Points on a hilly landscape, in no order, each with its height.
From any point a ball rolls to the lowest of the 2 points nearest to it. It stops when none of these is lower. Distance is the straight distance between rows; heights are no part of it.
Q_700 (h 3.82): [117 177 133 136 173 144 151 119 103 154 133 126 164 126 107 144 115 101
  94 149]
Q_229 (h 2.78): [110 130 127 120  93 147 117  93 168  99 122 112 144 104 138  94 156 149
 202 118]
Q_566 (h 4.49): [130 119 153 129 122 121 118 159 199 135 106 161 121 118 103 147 136  86
  91 106]
Q_556 (h 4.05): [121 138 131 122 131 146 137  98 131 111 141  94 157 118 135 155 116 121
 164 123]
Q_52 (h 5.61): [135  91 110 113 108 101 121 165 161  67 119 113 132 112 140 167 126 100
 161  94]
Q_375 (h 3.72): [130 144 117 147 124 122 121 109 110 186 139 117  92 148 115 127 129 129
 173 147]
Q_316 (h 4.25): [108  90 152  94 134 133 112  70 212  97 120 141 167 145 156  93 122 150
 122 141]
Q_616 (h 1.35): [136 132  90 107 143  94 146 145 100 109 128  80 117 150 110 143 110 124
 191 149]
Q_545 (h 5.29): [124 147  65 159 134  96 143 164 111  85 143  87 143 100 147 135 143 132
 169 129]
Q_697 (h 6.21): [138 183 100 150 173 122 125 148  74 197 133 148  84 177 115  95 150 176
 126 149]
Q_271 (h 6.09): [126 196 102 143 134 152 152 159 105 156 108 177 132  99  62  60 180 120
  77 151]
Q_163 (h 1.89): [122  72 135 132  81 115 141  73 121 124 156  92 115  92 174 158  84 167
 143 133]
Q_56 (h 5.16): [122  99 138 144 139 117 137 175 149  98 117 117 122 128 138 170  98  96
  95 137]
Q_792 (h 3.45): [121 111 127 150  94 125  99 116 107 179 134 122  60 139 150 117 135 163
 195 148]
Q_104 (h 4.60): [149 138 198 107 150 192 129 117 156 119 118 179 120 137 107  95 142 159
  80 134]
Q_865 (h 1.41): [ 99 140 141 118 113 153 130  87  98  88 121 106 152  88 147 130 131 168
 204 136]
Q_597 (h 2.77): [129  63 127  92 120 138 124 108 192  75 131 120 163 147 195 138 115 132
 112  88]
Q_298 (h 3.38): [147 146 108 103 189  90 176 162 109 193 141 130 109 161 106 145 102 114
  56 156]
Q_358 (h 1.62): [136 145 136 149 146 164 143 164 159 166 138 135 119 140 127 140 141  83
  81 115]
Q_552 (h 5.35): [145  95 136 163  93 136  97  91 169  74 137 158 133 118 149 116 123 170
 113  96]
Q_898 (h 5.52): [136 118 161 161  96 163  94  76 119 107 140 147 122 116 166 112 125 181
 132 116]
Q_569 (h 5.10): [133 145 159  85 163 139 150 179 153 136  94 174 132 129 102 184 139  79
  68  98]
Q_327 (h 5.39): [108 112 109 131 126  64 114 179 145  91 107 117 152  81 141 190 139  57
 131 101]
Q_69 (h 3.22): [148 109 136 113 102 125 113 108 181  77 124 134 119 136 101 123 131 137
 181 104]
Q_99 (h 1.36): [143 159 162 161 158 171 124 138  79 191 154 131  82 151 153 122 140 152
  90 154]
Q_963 (h 1.83): [133 130  88 103 164  75 155 176 121 136 123  98 118 163  92 146 110  95
 148 151]
Q_509 (h 1.73): [134 110 185 156 142 179 113 116 101 178 155 110  89 145 175 126 117 147
  92 160]
Q_45 (h 2.84): [108 192  80 147 182  93 135 130  92 145 133 109 183 126 115 115 130 129
 105 140]
Q_124 (h 4.45): [116  94 151 102 129 123 101 111 228  96 101 169 155 137 133 100 138 121
 102 116]
Q_958 (h 3.64): [127 169 122 130 194 129 160 134  88 181 137 120 126 152 119 142 108 128
  85 168]
Q_936 (h 3.23): [156 138 129 100 146 121 138 144 127 117 128 130 122 157  78 169 113  88
 146 107]
Q_331 (h 2.43): [167  82 175  93 122 132 126 108  75 146 143 120  75 187 112 132  89 132
 133 159]
Q_84 (h 2.01): [125  92 195 127 129 167  89  93 108 165 139 128  81 152 182 109 117 176
 129 153]
Q_485 (h 3.25): [111 182  97 164 145 134 123 135  79 115 128 127 176 107 108 105 145 112
 122 140]
Q_217 (h 2.95): [158 129 156 120 140 154 131 102 112 121 145 129 126 158 101 163 103 116
 134 113]
Q_703 (h 2.82): [125 189  88 108 202 122 175 191 132 161 107 153 144 137 117 128 147 118
  53 131]
Q_672 (h 5.38): [110 159  83 159 167 105 139 178 120 108 124  87 136 126 132 112 138 132
 154 164]
Q_836 (h 2.30): [111 196  87 133 189 105 147 178 118 133 110 136 181 115 100 113 145 108
  72 134]
Q_613 (h 1.87): [102 112 143 162  96 111 124 100 150 100 140 118 155  66 136 134 107 126
 132 140]
Q_500 (h 2.00): [143 159 127 177 148 160 131 157 113 171 152 128 109 146 140 127 135 123
  84 135]
Q_63 (h 2.80): [142 117  98 109 143  66 147 186 137 181 125 126  96 156  99 160 113  64
  90 132]
Q_243 (h 3.95): [112 110 177 129 137 158 125  93 164 170 133 113 117 129 136 117 112 130
 129 157]
Q_507 (h 5.80): [143 176 127 177 120 124 115 112  99 143 147 157 121 117  85 122 139 133
 132 134]
Q_89 (h 6.58): [185 116  95 135 132 121 148 190  91 164 139 121  72 204 118 112 120 114
 108 144]
Q_988 (h 4.04): [113 132 151 124  89 165 111 108 150 118 103 169 172  83  60  64 160  90
  76 120]
Q_443 (h 5.77): [157 104  87 140  99  99 134 178 140 103 133 116 100 146 126 150 120  98
 153 102]
Q_107 (h 4.85): [101 155  78 131 165  54 120 206 145 146  98 131 146 117 130 169 156  59
 103 109]
Q_3 (h 2.45): [ 78 137 165 127 113 184  96  84 130 138 101 131 136 110 151  76 146 162
 183 149]
Q_22 (h 5.30): [114 142  87 157 143  78 130 175 121  89 133 115 164  87 142 168 130  85
 122 109]
Q_362 (h 5.14): [120 146  40 136 179  32 129 177 113 115 141  94 174 131 147 150 119 103
 112  97]
Q_491 (h 5.65): [134 152 137 177  94 157 106  92 104 113 145 145 135 104 124 128 137 151
 141 110]
Q_70 (h 4.16): [119 122 148 136  90 162  93  97 156  86 111 157 175  99  97  57 160 120
 111 107]
Q_234 (h 3.71): [110 176 126 131 131 163 132 129 116 133 115 136 188  95  81  89 165  70
 103 128]
Q_829 (h 3.13): [157  85 114 133  72 124 118 123  85 171 144 110  53 167 144 113 116 150
 177 139]
Q_206 (h 2.15): [155  55 141 135  71 114 133  97 102 132 160 101  90 136 162 139  79 154
 129 130]
Q_262 (h 6.33): [145 135 163 137 143 167 124 130 125 146 126 139  85 157 111 109 136 152
 136 151]
Q_401 (h 5.96): [153 135  56 134 143  85 140 200 122 105 128 101 128 151 134 154 136  92
 152 100]
Q_294 (h 2.46): [116  89 113 100 112 125 113  76 204  69 129 147 195 117 185 118 138 139
 118  87]
Q_114 (h 2.61): [ 90 111 147 118  96 159  98  77 144  97 106 124 143 103 168  79 148 194
 191 136]
Q_568 (h 2.44): [162  59 124 120  39 109 143  98  72 123 154 110  74 126 169 143 102 191
 153 116]
Q_536 (h 5.50): [110 183  88 141 183 116 146 169 118 151 107 112 129 141 112  90 156 142
 144 172]
Q_778 (h 4.95): [147 162 151 117 160 154 147 159 140 111 116 166 134 143  83 153 134 104
  91 108]
Q_296 (h 3.24): [152  50 127  79 102 158 135 103 167 104 134 100 131 182 191 128 103 131
 133  93]
Q_172 (h 2.67): [166 102 137 120 114 127 136 107  72 126 152 112  97 167 107 162  85 129
 148 126]
Q_710 (h 6.19): [114 173 139 149 128 168 124 127 100 152 109 160 129 105  80  70 166 135
 117 159]
Q_289 (h 5.24): [139 114 145  82 150 114 140 183 136 130  99 140 118 157 103 199 112  64
  86 102]
Q_418 (h 3.96): [107 158 153 145 141 155 128  92 105 127 132 121 161 107 114 124 117 116
 136 149]
Q_48 (h 3.84): [119 184 118 117 141 152 150 158 143 157 105 168 167  94  72 107 177  67
  77 114]
Q_182 (h 2.88): [139  78 167 117 108 130  72  39 139 153 160 159  89 160 175 104 126 183
 130 127]
Q_864 (h 2.27): [105 104 137 114  95 132 120  65 167  63 133 133 199  79 158 110 129 143
 130  95]
Q_348 (h 1.20): [100 134 106 116 122 120 142 100  81 120 133  87 123 106 145 148 120 162
 219 148]
Q_64 (h 5.49): [119  82 139 107 110  77  99 172 168  81  90 132 136 107 151 193 131  74
 130  85]
Q_357 (h 5.32): [102 116 157 112 156 128 143 195 179 108  79 134 136 113 133 163 127  84
  83 137]
Q_788 (h 4.31): [128 127 161 141 116 177 100 109 166 101 108 161 141 126 114  65 155 155
 116 129]
Q_702 (h 5.40): [109 137 123 103 174 100 140 183 127 125 104 120 156 136 124 195 115  58
 103 115]
Q_985 (h 1.68): [121 113 131 157 110 105 132  95 109 117 156 104 121  92 137 164  83 136
 138 155]
Q_299 (h 2.25): [148  59 175  80  96 142 117  83  74 153 140 106  79 176 152 118  86 146
 165 151]
Q_777 (h 5.17): [153  87 121 158  84 121 114 119 156  94 150 129 111 116 147 153 104 137
 120  99]
Q_235 (h 2.97): [140 133 108 130  94 118 124 120 149 105 132 106 118 117 108 127 145 131
 203 117]
Q_629 (h 4.75): [166 122 184 112 146 170 132 140 152 112 125 162 104 165 103 136 122 129
  89 113]
Q_21 (h 0.85): [104 150 100 137 142  97 130 126  92 132 120 101 109 127 118 125 122 155
 205 172]
Q_261 (h 5.69): [131 205  80 118 193 119 168 167 118 177 109 144 129 148  95  84 162 159
 100 155]
Q_466 (h 2.33): [146  98  76  91 121  76 163 177 107 163 129 100 118 178 109 139  94  59
 125 140]
Q_173 (h 3.46): [156  96 147  98 104 126 122 102 146 120 133 122 101 164  97 130 114 137
 183 121]
Q_570 (h 3.12): [121 157  96 126 175  67 151 168 137 187 133 134 132 126  96 154 115  90
  70 142]
Q_222 (h 3.97): [125 157 157 121 110 165 134 139 169 146 104 190 152  89  70  97 167  80
  65 110]
Q_421 (h 1.48): [122 127 102 155  86 108 150  94 100 112 160 104 136  65 147 170 117 152
 156 111]
Q_305 (h 6.26): [131 157 177 148 130 182 100 119 111 148 121 170  99 132 104  80 161 161
 128 147]
Q_875 (h 2.49): [158  50 158 119  71 107  98  59 122 145 163 131  81 149 166 120  99 168
 141 120]
Q_607 (h 2.79): [150  96 103 139  79 130 136 124  73 126 146  95  76 144 164 145 117 170
 178 125]
Q_35 (h 4.17): [118 129 140 125 122 149 126 128 168  86 124 123 167 107 129 137 131 105
 134 106]
Q_465 (h 5.98): [132 182 108 164 161 124 123 133  75 151 128 145 107 146  92 117 138 159
 128 153]
Q_463 (h 5.53): [122 162  93 122 195 104 156 168 112 142 131 102 166 152 132 168 111  84
  89 129]
Q_473 (h 4.66): [116 149 114 142 131  92 124 191 165 150 107 147 129 114 105 162 147  68
  96 106]
Q_558 (h 3.54): [106 169  94 134 126 145 123 138  80  89 122 117 210  82  93  89 165  75
 122 118]
Q_971 (h 4.09): [118  85 167 116 122 144 105  67 179 134 131 131 123 142 158  92 114 163
 139 139]
Q_538 (h 2.14): [103  90 136 112  92 121 132  38 154  82 142 125 169  82 180 129 118 185
 133 111]
Q_716 (h 1.44): [103 117 116  96  80 123 156  85  86 121 138  99 110  88 163 164 137 196
 205 113]
Q_201 (h 1.58): [108 140 140 125 132 157 132 118 122  58 110  98 169  98 133 105 143 137
 175 136]
Q_71 (h 2.22): [141 164 119 121 172 163 168 199 150 168 117 153 115 142 127 142 153 102
  57 124]
Q_609 (h 3.86): [106 147 164 140 133 142 115  90 119 199 138 125 100 121 118 119 126 133
 151 166]
Q_659 (h 5.22): [110 169  56 156 169  60 134 168 107  86 141  97 181  96 140 132 135 124
 131 122]
Q_356 (h 6.48): [166 148  81 147 160 102 138 173  79 190 140 123  72 198 125  98 131 161
 106 156]
Q_508 (h 5.01): [104 165  66 143 180  51 124 186 126 140 122 125 179 108 136 156 128  85
  76 109]
Q_489 (h 1.28): [134 108 109 137  63 128 159  97 114  97 159 104 118  78 172 168 132 188
 148  85]
Q_423 (h 4.30): [122 129 123 155  68 135  92 104 160  70 124 150 160  74 105  85 152 134
 149 102]
Q_725 (h 1.71): [120  91 138 103  72 118 121  65  83 149 143 121  86 114 154 156 110 181
 197 114]
Q_553 (h 4.46): [127 118 189 111 136 163 103  71 172 118 115 181 138 145 116  65 145 170
  90 135]
Q_225 (h 6.42): [163 122 139 128 144 148 144 152 108 164 143 118  75 183 115 126 122 126
 120 146]
Q_257 (h 2.02): [100 108 154 132  90 115 114  48 134 103 139 128 151  69 146 126 103 165
 156 141]
Q_506 (h 4.32): [122 107 144 110 117 125 109 147 207  90 105 150 146 128 123 136 138  96
 126  96]
Q_603 (h 2.23): [ 87 110 178 131 120 175  84  81 119 162 123 133 103 130 183 105 124 178
 172 154]
Q_267 (h 4.98): [149  88 155 134 117 129 122 141 160 115 135 128 106 144 129 149 100 114
 102 120]
Q_840 (h 3.62): [162  58 123  94  79 157 154 126 116 124 144  77 115 167 185 131  94 124
 139 109]
Q_510 (h 5.91): [125 217  92 138 168 150 142 148  83 174 112 164 133 132  79  67 179 149
 102 151]
Q_30 (h 2.03): [141  96 166 106 101 136 101  69  87 158 143 131  77 156 139 140 104 162
 182 129]
Q_583 (h 5.43): [ 99 114 177 111 143 151 125 170 190  77  81 152 163 101 125 122 134 106
  83 131]

For each start below, name the point where the ball stops.
Q_69 => Q_99
Q_356 => Q_267
Q_418 => Q_21
Q_988 => Q_836
Q_173 => Q_99
Q_936 => Q_21
Q_423 => Q_99

Call two points neighbours if one is among the 2 nearest of the other. Go from one point of each pair to the other, from neighbour to neighbour, staying as low as possible. Name the highest point that can't be avoided.
Q_358, Q_267 => Q_583
Q_99, Q_358 => Q_500
Q_99, Q_836 => Q_703
